Points, in no order, along strands that fork, close into loops and pass close to each other.
In the rows, 128 means zero.
Points whose rows are less than 190 apart are linked; no others are. Some points are linked to none.
j53: [104 165 139 106  45 107 170 119  99 136 104 143 167 161  74 113  89 100
 111 150 103 145 161 139 175 143 150 153 101 131  94 150 150 208 143 118
 142  88 124 168 126 132 122 119 107 131 114  77 116 122 145 151 115 124
 162 104 126 132 130 144 122 145 185]
j299: [ 97 186 187  79 130 146 108 113 120 195 117 138 130  96 112 122 115 130
  86  43 114 129 137 139 130  94 113  96 116  93 105 151 159 179 112 139
 118  75 122 138 126 154 152 116 113 110 108 117  77 141 105  94 126 172
 152 143 162  98 209  99 111 190 168]
j987: [143 155 102  83  92 147 172 127  82 163 122 147 112 156 166 138 104 100
  74 118 103 127 145 171 170 154 159 131 112  75 147 123 123 147 117 131
 156  82 121 169 139 163 138 104 168 121 112  88 102 140 139 132 109 100
 172  97 109 111  95 136 131  88 159]
j155: [115 130 137 143  87 179 116  95 116  85 149 141  67 186 106  76  72  77
 113 152  99 150 119  74 130 154 141 173  79 184  67 129 164 160 157 187
 138 161 114 140 139  66  95 157  72 118 160 101 145 121 183 144  73 127
  94 140 118 178 171 135 103 176 202]
j777: [ 87 158 186  64  90  96 152 105 136 192 103 133 170  94 151 122 141 170
 106  62  73 169 148 152 125 104  96 101 128  89 131 151 123 153 147  86
 121 105 161 113 170 177 138 107  86 134  86 109  88 130 140 110 121 132
 174 130 163  99 135 123 149 135 160]
j793: [121 164 151 145 190  97 124 136 126 142  92 130 165  86 134 168 177 163
 158 159 160 134 179 125 142 116 109 131 151 119 133  79 134 125  97 105
 147 113 131 133  89 151 166 131 123 112 122 181 134 131  70 158 164 127
 124 165 140 111 149 116  92 164  98]
j50: [ 98 163 154 105 115  78 174 100 136 178 102 132 204  83 153 135 180 179
 134  77  68 180 156 163 120  94  88  76 145  81 171 146 123 136 140  62
 125 122 141 105 165 192 140 111 105 126  79 142 125 135 100 106 159 121
 211 109 143  54 110 118 144  97 141]
j770: [125  86 124 172  66  54 134 110 149  88 170 156 135 130  78  88 118 108
 116 119 119 143 102 150 155 102 144  96  80 160 119 220 188 147 150 166
 114 177  76 132 136 100 100 128  76 155 137  67 113 115 117 180 154 176
 156 116 137 135 138 117 108 170 172]
j657: [ 73 144 191  54 138 102 140 111 137 173  79 113 150  99 150 141 166 184
 124  76 102 173 171 142 136 103  75 111 154 119 120  88  94 120 132  86
 131 118 177 118 131 176 143 113  86 118  80 155  96 145 133 125 133 132
 148 146 169 131 153 122 135 159 113]
j485: [ 94 154 135 168  94 165 116 160  99 135 118 128 124 136  86 122  87 131
 148 147 173  81 118  96 127 139 155 161 119 180 126  90 129 150 101 156
 134 145 150 138 126  90 104 147 114 148 186 126 142 122 126 108 138 165
  70 132 139 119 169 144 123 110 156]
j842: [121 184 184  77 114 114 122 100 121 139 117 146 112 113  93 119 102 102
  81  89  88 155 146 163 147 125 145  99 120 106 108 156 185 168 125 160
 129  79  91 158 123 129 134 129 104 109  73  67  63 122 141 114 107 145
 158 137 156 139 178  80 114 197 191]
j13: [134  90 128 115  69 159 101 128 145 125 156 143  97 205  93  96  95 137
 138 121  88 142 132  69 109 142 124 159 105 136 150 163  94 129 128 139
 149 172 133 182 119 115  65 131 181 164 124  46  93 152 151 108 130 188
 106  56 188 146 152 159 155 111 153]
j597: [164 140 115 110 125  89 194 104 105 144 111 131 183 113 171 150 142 133
 106 137  96 142 146 173 128 130 155  97 137  55 173 149 136 121 175  70
  99  92  98 115 141 158 140 100 187 138 118 126 123 105 107 145 122  37
 193  94  72  77  44 103 131  48 113]
j873: [125 165 140 120 179  73  91 126 124 170 102  97 154  92 154 154 196 136
 104  52 118 117 165 185 135 140 141  45 161  90 170  86 117 108 103  83
 118 120  99 127 146 179 149 105 191  95 126 196 162 137 104 114 139 114
 164 150 151  41 127 107 111  87 109]
j500: [142  86 139 163  83 150  72 156 171 138 171 125 119 146  84  65  93 145
 154  96 141 129  72  77  97  88 159 142 107 176 110 163 121  88 114 148
 130 185 135 128 150  86 105 170 143 146 161  82 103 115  99 118 166 215
  85  80 175 132 182 107 161 147 128]
j408: [144 114 160  99 183 116 117 114  97 104 114 125 107 115 159 157 128 139
 113  95 112 141 129 158 146 160 139 113 158 122 106 108 111 130 148 109
 125 119 139 103 124 128 172 128 125 128 100 143 133 113 144 133  78 107
 131 196 124 150 133 122 135 126 121]
j118: [ 78 134 146 174  47 132 123 128 106 143 120 125 150 145  64 101  82 113
 145 150 157  98 121 101 151 125 170 162  90 165 111 130 136 197 139 142
 124 156 132 122 152 108  99 141  88 154 194 119 143 123 129 152 129 166
 106 130 127 110 155 162 121 106 186]
j971: [ 82 138 121  79 122 104 144 136 201 177 158 108 154 103 162 127 207 155
 167 157 118 182 175 136 108  80  65 132 146 121 174 122  97 109 102 128
 126 144 170 139 127 174  93 111  96 129  88 159 103 157  96 121 207 128
 126  79 154 114 123 133 138 158 103]
j433: [127 128 142  79  96 185  99 122 122 146 146 127  76 177 127 103  77 113
 106 112  90 121 129  84 112 144 132 143 111 123 126 166 121 154 127 146
 136 131 135 169 119 133  87 128 152 138 115  73  87 160 167  90 101 170
 119  96 168 164 191 147 147 128 165]
j153: [127 152 125  87 128 193 125 118  72 126 133 131  72 162 145 145  90 123
 100 127 103 105 135  99 133 152 126 164 118 118 120 120 119 135 115 146
 164 111 151 166 104 128 114 134 134 142 110 105 119 145 162  95 101 170
 118 123 133 176 166 156 142 126 147]
j983: [154  79 129  61  92 106  94 127 146 106 131 129 128 157 146 118 148  98
 130 122  89 163 130 135 113 157 137 110 146 118 154 166  74 120 176 106
 109 154 123 146 146 147  93 116 138 132  91 106 113 135 194 134  95 119
 148 120 158 135  99 152 169  89 110]
j326: [125 104 115 113  89 132  90 151 158 136 156 131 131 172  99 104 121 142
 161 149 130 138 135  82  98 135 122 140 128 133 192 142  76 108 115 133
 140 173 144 161 131 135  75 135 166 158 142  90 115 149 132 108 159 178
 110  54 180 111 127 152 151  87 116]
j16: [104  80 186 137 186  91  92 134 137 135  86  84 124 111 128 139 137 135
 159  46 161 122 160 139 121 122 142 113 162 164 104  63 106 112 122  85
  97 157 159  84 133 126 131 120 125 101 136 188 147 133 133 133 103 119
 105 220 162 113 176 140 138 105 103]
j795: [149  75 115 151  92 144  53 146 162 131 184 133  83 158 124  69 106 117
 109  90 123 113  70  78  86 134 150  96 118 146 130 189 113  96 137 143
  99 165 110 123 167 114 130 148 146 119 167 103 110 126 136 108 123 176
 113 116 182 130 187  81 173 124 133]
j249: [126 164  77 162 207 180 124 122  83 104 111 129 103 120 162 194 147 153
  97 142 152  72 142 146 135 148  99 148 111  87 118  56 128 106 103 117
 184  95 129 131 100 114 165 152 138 125 165 146 165 163 138 140 127  79
 109 151  91 135  96 153  70 136 116]
j243: [167  89  87 134 116 142 105 147 161  92 155 132 130 139  84 107 120 134
 178 177 138 157  96 106 121 107 152 178 117 172 126 137 115  73 111 138
 153 150 136 139 117  87 136 163 135 139 109  95 128 109 121 135 157 176
 101  85 124 157  97 130 156 151  87]
j395: [145 165  87 140 167 128 176 102 109 130 128 168 123  89 152 149 127 144
  78 152 135 114 101 182 149 135 134  95 119  84 145 120 148 119 139 132
 126  77  96 125 130 129 184 109 170 131 144 137 141 134 108 140 130  66
 150 107  66 106  56  91  88 102 122]
j946: [136  68 152 115  94 114  47 123 169 117 163 125 110 153 104  63 115 110
 147 113 114 141 115 105  94 139 186 114 129 158 135 151  95 103 162 116
  98 163 116 103 174  99 136 153 105 116 142 101 121 118 171 140  98 172
 125 153 187 124 156  86 164 118 134]
j91: [108 154  95 140  71 124 143 135 120  81 160 156 130 168  36 140 107  97
 136 177 126 157 109 136 166 133 121 156 104 181  94 180 178 143 125 183
 151 123 104 194  96  95  84 119 140 137 108  71 113 124 140 154 162 149
 112  63 103 155 108 138 111 177 136]
j374: [155  88 121 100  97 147  74 143 171 117 157 119 135 148  66  77 105 146
 184 126 110 171 106 102 107  95 169 159 117 170 115 130 111  69 116 129
 162 157 152 152 133  70 125 180 132 131 105  67 107 132 110 127 161 214
  92  71 176 145 140 134 155 161 115]
j112: [131 149 137 146 145 115 142 140  91 172 117 119 136 114 167 152 117 141
  61  77 135  87 116 185 154 130 147  90 107  94 133 110 141 143 107 117
 139 103 128 105 142 137 174 127 135 134 164 152 164 120  84  97 107 109
 131 181 139  75 144 135 128 115 157]
j644: [145  77  97 103 112 120  87 142 145 120 130 121 123 150 150 116 144 114
 144 138 144 144 112  99 101 140 117 118 162 122 175 148  75  95 139 112
 116 160 134 121 147 153  84 114 154 137 133 152 131 138 155 119 122 128
 113 101 156 122  98 158 174  78  98]
j787: [137 110 195 104  90  64 145 115 143 133 103  98 195 136  87 110 128 147
 182 153 106 139 151 129 127 127 182 127 120 127 130 137  93 175 179  76
 103 122 144 103 138 137 134 136  79 134 123  83 120 118 153 148  99 121
 163 150 130 135 102 151 119 111 128]
j974: [118 193 132 136 185 150 101 153 106 133 101 140 143 115 109 163 159 153
 149 166 164 108 175 112 134 131 128 152 135 135 140  61 140 118  85 138
 164 107 125 175  70 132 161 151 122 116 138 154 127 141  88 144 156 158
 108 134 142 110 164 123  86 163 105]
j496: [107 126 133 168  55 131 137 117 119  94 142 153 112 163  84  90  83  91
 121 163 120 133 105 100 159 151 153 154  86 175  79 142 152 190 154 172
 121 149 113 128 143  89 108 144  74 130 178  99 148 118 151 166 106 122
 104 143 112 146 136 139 100 147 193]
j162: [120  98 105 187 230 114 110 144 147  79  88 103 111  97 157 170 175 145
 133 113 176 110 150 145 118 133  92 122 155 142 121  62 132  82 101 107
 135 140 114  66  93 110 149 104 163  97 155 203 170 139 107 165 145  57
 110 207 113 114 112 126  99 129  90]
j835: [127 166 156 143 120 104 147 114  86 150 110 140 138 117 138 136  76 125
  77 101 110 121 126 169 166 132 150 112 107 106  95 130 153 180 135 121
 137  99 130 104 143 130 168 139  96 136 149 123 137  98 103 118  88 117
 138 175 126 101 154 122 122 137 185]
j157: [117 139  77 172 186 132 118 151 167 134 147 136 120 107 151 115 156 133
 147 194 194  95 135 125 102 114 110 138 135 124 193 104 132  97  93 134
 136 149 101 111 112 125 123 125 164 148 159 205 145 130 112 121 171 106
 108  96  87 120 105  87 118 113  89]
j73: [106 135  78 181  92 130 153 144 130 104 156 160 133 133  90 122 110 131
 124 180 179  95  90 108 133 134 114 145  94 141 164 143 132 147 117 181
 127 153 109 141 128 115 112 110 160 159 183 126 154 121 125 135 172 120
 128  57  87 119  88 121 114  83 129]
j436: [144 115 118 123 101  94  96 136 174 128 174 159 133  98  93  97 132 128
 137 115 149 146  90 137 119  98 127  81 113 141 157 188 144 109 125 154
 102 160 103 135 148 135 134 122 134 136 113 111 128 125 100 122 167 205
 158 105 155 109 143  96 143 141 107]
j821: [117 171 143  90  92 154 160 120  73 133 101 139 117 161 113 131  80 114
 104 141 110 127 150 126 164 155 143 175 106 129  98 115 133 174 135 123
 165  92 151 176 108 130 122 134 102 135 114 103 120 131 165 128  86 143
 135 132 120 161 153 155 119 147 167]
j119: [128 101 154 181  81  97 114 120 133 142 149 133 130 120 151  87 101 128
 106  91 124 121  89 128 126 117 144 105  85 109 146 202 147 176 160 141
  90 176 109  82 182 146 126 122  80 152 182 141 141 115 121 140 101 148
 152 174 129  93 156 145 144 101 182]
j494: [104 170 165  65 153 154 105 136 136 195 134 130 123  99 140 138 169 148
 110  79 124 135 124 113 114  98  76  97 140 111 114 133 127 131  98 145
 117  92 142 148 111 177 150 110 134 116  89 144  77 150  92  90 156 180
 137 127 170 108 195 109 121 180 114]
j923: [121 117  79 172 234 157 115 128 127  77  96 110 113 117 145 173 163 152
 130 145 161  79 140 131 110 148 101 137 145 112 123  55 111  94 109 104
 149 108 116  89  94 105 165 133 145 113 169 169 168 157 146 158 127  59
 114 180  88 135  78 131  83 126  92]
j129: [118 142 128 141 206  72 124 122 151 136  93  88 165  96 151 148 192 156
 148 173 145 127 209 152 126 132 108 113 180  94 150  77 128 123 108  62
 132 114  98 107  85 174 142 106 163 100 128 199 125 139  95 175 159  68
 153 141 118  97 113 107  92 133  87]
j831: [ 96 169 154 159 111 191 124 160  98 158 128 110 107 135 105 145  93 136
 135 127 162  99 107  86 131 121 109 172 131 180 101 108 147 154  97 158
 144 167 154 152 117 111  62 134 136 168 169 125 110 102 107  84 168 170
  66  94 137 127 203 166 128 124 146]
j771: [118 127 150 107 113 187  89 150 141 181 163 108 107 153 113 106  81 119
 114  89 116 110  85  64 114 111 106 130 109 135  94 195 128 147 122 142
 105 135 153 143 119 131  80 128 158 143 138  95  57 146 131  82 137 181
 103  88 161 147 234 127 137 160 162]
j145: [161 154 119 137 131 131 145  99 110  75 145 161  79 140 127 127 100  89
  91 151  71 123 109 152 154 181 150 102 108 139  90 122 172 137 147 183
 134  89  95 150 135  97 157 149  92  99 118  66 136 122 171 128  78  90
 141 153 103 166 110  89  96 157 183]
j59: [145  79  97 151 152 176 116 131 136  67 142 137  79 128 167 128 116 118
 124 111 131 111  73 104 113 155 120 135 141 139 104 105  98 112 129 158
 125 138 145  82 140  93 156 150 103 119 142 141 170 129 153 109  99 114
  98 179 116 156 105 122 145 113 114]
j610: [134  95  94 134 204 192 104 140 108  93 103  96 112 136 148 158 129 143
 167 130 144 120 156  78  97 111 106 189 164 155 103  74 116  66  93 117
 158 172 162 107 101 108 118 159 133 130 110 170 142 133 122 117 132 169
  87 130 129 187 155 164 167 133  78]
j512: [143 119  93 107 134  99 150 125 132 143 120 129 159 124 153 121 160 114
 138 178 157 135 157 150 109 118 115 115 144  71 204 147 114 113 157  94
  97 117  96 126 136 170 112  96 171 141 137 161 133 141 128 151 147  51
 170  80  77  91  56 125 130  71  93]
j975: [169 137 144 138 117  91 200 117 102 145 110  95 176 163 136 135 125 126
  97 140  85  92 138 129 136 160 179 129 122  72 108 100 111 175 170  81
 124  87 127  83 130 150 172 127 123 115 160 101 156  90 124 123  59  45
 162 142  99 120  51 142 121  67 156]
j172: [114 141 147  65 126 173 104 149 159 197 162 115 126 118 126 117 144 138
 123  93 112 140  94  88  97  93  67 107 131 121 111 178 114 119 111 142
 103 116 166 145 121 164 105 113 147 124  95 114  54 163 123  75 157 180
 129  79 165 132 202 122 138 172 125]
j103: [155 148  78 142 123 164 164  83 114  71 151 164  79 137 144 136 111 102
  98 150  75  98  85 155 160 180 137 117  99 110  90 114 149 145 134 184
 141  76 110 161 143  98 150 130 121  95 141  75 154 149 184 142  94  77
 143 111  74 147  54 105  70 125 165]
j336: [116  80 151 152 135  96  78 144 138 104 116  97 130 130 114 111 146 116
 167 105 160 113 117 129 109 148 171 104 161 160 145  91  81 101 137 101
  87 141 138  69 152 117 139 123 119 106 157 166 163 113 147 130 109 127
 125 197 147 113 125 108 149  78 106]
j404: [129 113 124 211 173 154 146 183 144 118  98 134 121  95 156 167 143 140
 163 132 205  92 123 105 106 108 103 155 139 166 127  66 150  95  93 149
 150 158 161  86 101  95 126 138 110 129 168 184 158 125  89 131 166 119
  58 183 106 130 144 137 109 146  87]
j292: [112  77 152 115 207 144 104 130 117 114  74  83 114 124 136 148 122 136
 162  74 164 131 164 110 118 113 117 159 165 159  88  55 108  88 122  95
 124 165 178 117 102 116 125 145 109 107 108 176 138 146 133 152 106 153
 105 194 158 166 180 154 152 133  85]
j179: [135 143  92 132 184 114  90 125 193 153 163 146 123  86 142 101 185 122
 137 152 178 136 139 137 115  95 112 105 140 122 180 137 132  86  96 148
 105 154  93 140 126 143 142 116 178 125 103 211 153 132  82 111 180 152
 132  91 129 103 133  62 138 131  69]
j52: [143 159 153  95 120  65 176 101 121 147 105 127 203  90 161 156 169 150
 124 101  61 161 155 179 127 132 142  75 158  67 156 149 130 126 158  56
 112 107 116 109 142 175 148 102 171 137  77 133 119 104 108 131 137  68
 209  89 111  65  77  89 126  67 118]
j780: [123 178  96 132  72 128 212 126  68 149 109 142 166 157 108 138  92  88
  74 146  93 120 153 154 193 141 138 147 115 106  89 129 156 183 128 117
 148  63 119 166 122 145 145 106 159 122 125  89 131 114 113 151 116  81
 171  88  94 116  80 125 118 107 166]
j874: [110 176  85 146  90 174 134 114 107  67 157 163  92 179  54 150 105  93
 127 148 104 152  93 111 148 144 106 173 121 190  65 165 193 124 118 195
 170 132 113 180 100  69  61 148 139 118  94  72 118 107 155 129 144 158
  93  72 101 192 134 139 124 191 144]
j29: [147 117  92 118 155 148 137 137 160 117 146 120 135 129 127 131 161 132
 185 209 138 169 146 125 126  86 103 202 137 144 139 139 115  89 109 120
 157 135 148 149  98 119 113 141 130 162  78 141 114 113 126 134 170 142
 101  81 102 172  91 151 139 166  77]
j300: [165 120 113 137 126 131 198 112 111  89 119 143 148 123 149 158 141 139
 132 188 107 143 116 142 128 145 112 148 117 116 115 168 126 139 177 108
 111  74  97 147 114 123 154 106 138 139  95  98 123 110 166 139 103  53
 139 130  70 179  26 144 107 129 111]
j571: [114 107 172 117 156 105  87 125 182 155 128 117 150  76 101 100 171 131
 203  89 157 158 141 129 116  65 137 102 149 187 117  87 106  95 101 113
 108 164 137 105 144 134 140 148 129  92  87 161 153 139  79 124 179 203
 119 160 175 101 157 107 122 151  82]
j743: [146 108 118 147  87  91 119 130 151  92 172 168 113 114  90  99 102 113
 126 138 139 139  85 134 143 126 146 101 105 159 128 185 162 126 135 178
 111 149  89 123 136 105 140 137 108 127 129  79 119 108 126 144 141 164
 137 122 141 140 137  92 133 156 139]
j513: [122 192  92 122 183 171 131 137  79 137 106 133 112 137 139 177 147 142
 105 178 137  92 187 127 148 146 123 174 128  90 155  65 128 113  87 121
 187  85 117 173  77 156 157 142 151 123 131 140 121 159 130 153 142 118
 130  97  96 135 122 143  86 137 117]
j624: [152 149  73 152 118 131 196  84 124  98 143 168 121 114 132 123 103 124
  88 159 107  93  82 165 148 152 136 104  93  90 120 134 149 150 155 158
 114  78  97 148 145 110 163 106 155 113 159  89 148 137 145 151 116  45
 152  85  52 119  24  95  70  91 141]
j175: [123 145  89 132  79 130 170 134 116 104 150 150 138 157  69 144 122 113
 152 205 130 141 139 133 154 126 118 179  92 147 129 171 137 142 133 155
 134  98 100 202  87 121 118 104 163 147 109  75 122 133 154 149 158 108
 139  49  84 145  82 148 105 137 112]
j369: [147 124  87 117 120 121 172 124 134 105 145 165 138 124 126 136 141 122
 139 209 127 147 132 159 134 120 108 149 109 118 153 183 139 113 157 126
 115  93  84 176 105 123 148 108 163 151  86 101 103 125 151 143 145  84
 149  82  76 149  51 124 117 127  89]
j707: [134 119 146  57 117 115 114 128 153 124 133 143 134 112 102 122 130 133
 149 134 108 179 133 142 132 108 124 123 131 150 127 147 116 118 131 132
 131 119 141 155 117 127 132 135 106 132  57  87  87 131 149 123 138 170
 138 125 160 151 132 129 136 176 104]
j999: [134 135 153 119 145 186 152 121  83 120 120 134  80 116 149 153  92 123
 129 100 169 138 112 103 121 103  86 174 134 150  69 126 141 114 155 150
 142 135 185 125 108 102 124 152  79 134 109 131 103 104 108 132  96 161
  84 173 111 184 181 145 134 191 114]
j102: [127 174 139 113 120 133 113 114 102 115 141 157  80 139  96 123  87  76
  68 118  94 115 122 167 156 158 177  90 114 115 106 121 181 160 112 180
 133  86  82 162 132 117 148 131 122  99 125  76 107 138 145 123  95 128
 148 136 131 134 157  84 117 155 196]
j685: [118 137 109 121 160  71 141 129 153 158 110 105 182 103 161 123 180 135
 156 165 149 132 196 156 103 118 105  96 171  75 199 115 119 120 122  78
 111 116 109 110 126 186 104 100 155 122 131 197 137 144 104 146 160  75
 170  98 100  78  92 115 123  93  89]
j33: [123 166 156 189  95  86 165  85  99 130 114 133 168 118 116 109  70 111
  99 124  76 146 124 149 166 111 156 116  98 126  81 173 188 211 155 111
 128 131 104  82 158 115 148 144  70 131 144 111 143  77 108 146  88 107
 168 153 103 106 149 108 113 141 218]
j5: [124 123 131 146 126 135 110 156 110 159 136 125 106 115 160 130 108 132
  92  93 160  77  92 140 125 135 132 101 116 118 148 131 127 135 103 145
 110 126 138 110 149 136 141 120 127 142 179 156 155 133 110  83 119 129
 102 166 138 102 162 144 142 104 137]
j151: [134 145 127 184 138 196 166 157 114 107 116 148 100 107 135 164 108 131
 145 125 190 122  87 100 129 106  87 177 132 170  80 101 144 122 129 175
 145 154 183 104 111 108 105 159  87 151 154 147 133  98  97 124 140 141
  60 152  95 158 150 160 111 154 115]
j17: [144 104 126 113 151 192 147 124  95  90 114 119 109 146 134 154 102 132
 169 138 137 138 133  76 114 111 118 201 134 155  89 109 115  95 137 128
 157 151 182 129 110  95 108 169  90 139  91 135 142 123 141 129  99 186
  90 151 121 213 145 167 157 157 102]
j400: [134 110 151 151 123  79 126 134 138 125 114 118 170 112  90 121 136 141
 184 159 157 115 118 129 121 125 164 106 139 139 155 123 102 135 140  99
  95 127 125  87 136 135 147 123 106 128 147 128 154 120 111 142 129 142
 149 159 120 121 101 124 126  92 105]
j117: [ 68 163 152  65 124 119 153 124 159 182 114 123 149  97 181 137 214 170
 119 131 103 173 184 138 126 109  47 135 154  99 156 106 105 112  93 117
 137 106 162 156 111 180 137  99  87 120  72 155  90 153  96 123 182 122
 142  90 151 114 126 112 133 170 114]
j950: [114  85 116 186 208 133 101 184 150 108  96  88 117 113 170 171 163 142
 162 128 187  91 177 112  97 123  97 146 153 160 129  42 158  80  76 117
 161 164 137  92  88 101 107 118 142  93 154 219 140 143 105 153 160 101
  80 191 134 120 158 149 127 149  84]
j416: [112 124 121 109 169 132  99 146 187 168 146 100 137 103 162 125 180 150
 177 152 148 148 158 107 109  89  90 143 167 143 143 105 108  94  76 131
 137 163 166 133 118 160  91 134 134 132 101 180 107 138  92 110 187 155
  96  96 162 126 163 138 146 156  82]
j378: [164  93 105 142 107 128 134 129 144  82 163 170  96 115 147 112 107 118
 110 138 133 135  61 126 135 148 129 114 122 141 126 165 133 126 149 174
 111 138 105 102 142 107 147 136 107 129 139 112 139 112 144 132 115 119
 120 152 120 152  89 107 136 122 137]
j411: [158 111 142  62  62 110 143 124 119 141 133 159 123 166 153 117 124  89
  96 113  80 147 147 152 129 171 156 108 113  77 168 172 105 153 161 128
 125 123 110 171 155 161 111 110 147 127 103  74  96 140 176 139  99  97
 183 111 135 107 104 141 143  78 154]
j214: [130  99 126 153 137 137 169 145 102 133 102  97 134 166 146 146 112 137
 114 132 163  73 127 105 135 168 149 149 116  91 130  58  99 153 126 122
 159 104 154  90 132 126 126 132  95 126 190 168 169 139 143 104  80  82
  99 183 114 124  93 189 126  91 150]
j67: [102 162 130 140  73 198 120  93 105  85 147 134  74 199  63 107  79  82
 128 129 107 154 117  80 137 145 127 185 107 203  46 160 181 145 149 177
 151 168 135 162 116  49  37 168 109 126 125  86 121 112 158 136 104 160
  80 105 118 199 185 152 118 200 178]
j760: [167 118 127 123 170 138 173 101 104  69 115 140 124 114 169 169 135 140
 112 153  79 139 107 151 141 165 128 126 135 115  91 127 126 137 173 116
 124  86 124 112 119 109 166 129 118 124  98 116 138 110 167 137  72  64
 134 178  85 183  60 122 105 128 130]
j672: [135  73 117 118 113 119  46 136 159 111 133 100 126 143 105  85 143 115
 159 100 138 138 108 103  89 133 152 107 175 161 148 121  65  73 133 103
  97 165 140 108 160 126 114 136 146 108 141 149 146 124 153 121 116 163
 116 129 184 113 134 110 187  83  99]
j27: [135 108  83 151 169 127 134 145 181 115 142 116 136 128 131 119 162 133
 186 226 179 134 146 111 109  96 110 170 152 133 165 123 115  93 108 108
 131 147 123 105 102 133 102 129 140 156 130 175 129 123 121 148 168 104
 100  91  91 151  78 131 133 137  72]
j562: [134  92 170  74 163 117  99 115 133 133 129 106 105 105 159 125 125 132
 124  63 120 160 123 141 131 115 111 108 171 139  90 144 111 118 150 107
  92 135 151  96 140 149 135 123 130 123  75 148 106 111 148 122  89 140
 129 182 157 157 169 129 161 147 107]
j458: [136 117 145 157 113 108 100 144 138 163 150 133 124  91 148 110 120 136
 120  76 161 109  80 128 113 102 122  79 118 138 153 186 145 124 129 135
  78 155 125 100 168 150 136 117 128 140 150 159 148 129 106 100 136 175
 130 164 147 100 175 126 148 112 125]
j85: [124  61 117 168 161 178  99 157 127  99 124  91  81 151 172 140 119 123
 125  80 150  73  95  94  91 144 130 135 136 141 133  77  93 101 106 143
 122 152 160  82 138  79 126 135 112 120 174 177 173 144 141  84 102 109
  57 193 150 138 148 153 159  93 107]
j805: [137 150 124 145 157  83  95 120 137 152 138 125 136  74 146 126 181 119
 106  79 155 116 122 174 112 130 135  37 143 103 197 142 132  91 131 109
  91 137  91 125 163 156 145  83 180 113 132 200 185 133 101 102 145 149
 176 132 119  56 115  74 132  71  93]
j49: [156 109 124 161 107 121 182 125 117 107 121 121 139 157 133 124 122 125
 120 163 133  95  98 101 131 173 155 145 111  97 124 106 101 177 157 135
 118  99 127  92 137 128 148 119  97 114 183 124 172 121 146 122  82  61
 128 157  92 131  50 159 108  80 155]
j371: [137  91 124 110 178 182  80 144 145 139 121  79 124 135 142 118 132 152
 180 114 125 134 140  71  91  99 108 161 172 162 109  92  96  68  90 113
 140 178 173 127 118 122 102 159 150 121  98 155 113 135 108  97 150 184
  86  93 164 164 181 158 183 144  78]
j844: [107 130 153 183  65  66 145  77 118 112 126 132 157 123  90  95  95 104
 114 129  88 162 130 151 168 103 147 112  84 145 100 208 198 201 162 136
 114 158  81 115 160 110 104 136  58 147 134  83 111  97 120 185 125 131
 168 136 123 125 149 132 102 174 212]
j784: [119  86 122 156 168 149 108 166 110 143 123  85  95 141 193 162 141 140
  93  79 159  60 116 145 107 145 121 101 131 117 150  89 117  98  90 128
 131 129 147  99 139 115 126 120 144 121 183 188 167 153 128  80 110  89
  71 181 143 104 143 176 146 110 106]
j110: [139 152 123 116 168  95 130 131 100 168 107  99 146 122 178 165 150 133
  76  81 122 106 148 196 151 153 163  73 147  67 151  83 116 114 117  83
 145 101 120 106 145 164 162 119 170 117 143 160 148 131 110 125 108  81
 151 152 128  68  95 127 125  80 120]
j766: [132 156 128 100  85  85 171 117 117 133 129 167 169  98 119 130 123 127
 103 134 104 167 131 182 151 117 121  96 111  87 159 188 169 150 137 139
 114  97  99 169 137 147 136  90 146 137  84  87  95 123 105 139 155 124
 201  82 121  93 101  97 128 120 146]
j653: [164 115 153 109  97  69 169 123 118 142 101 100 187 158 108 130 147 127
 146 158  97 101 155 128 110 160 172 123 144  90 145 131  94 165 182  76
  97  97 113 115 121 158 151 114 131 119 128  81 139 101 147 138  90  64
 176 121  97 129  57 149 129  69 110]

How many points has the smallest loop of links through each point below? Write - if it is on no loop.
j17 => 24
j821 => 11
j59 => 8
j112 => 9

A fork is a point with three links, a tip a point with one. Leave the first point through the second and follow the links. Name the first fork or tip that comes.
j50, j52 => j610
j395, j624 => j433
j153, j821 => j644
j496, j155 => j562
j300, j369 => j831
j946, j795 => j179
j179, j157 => j672
j494, j299 => j395
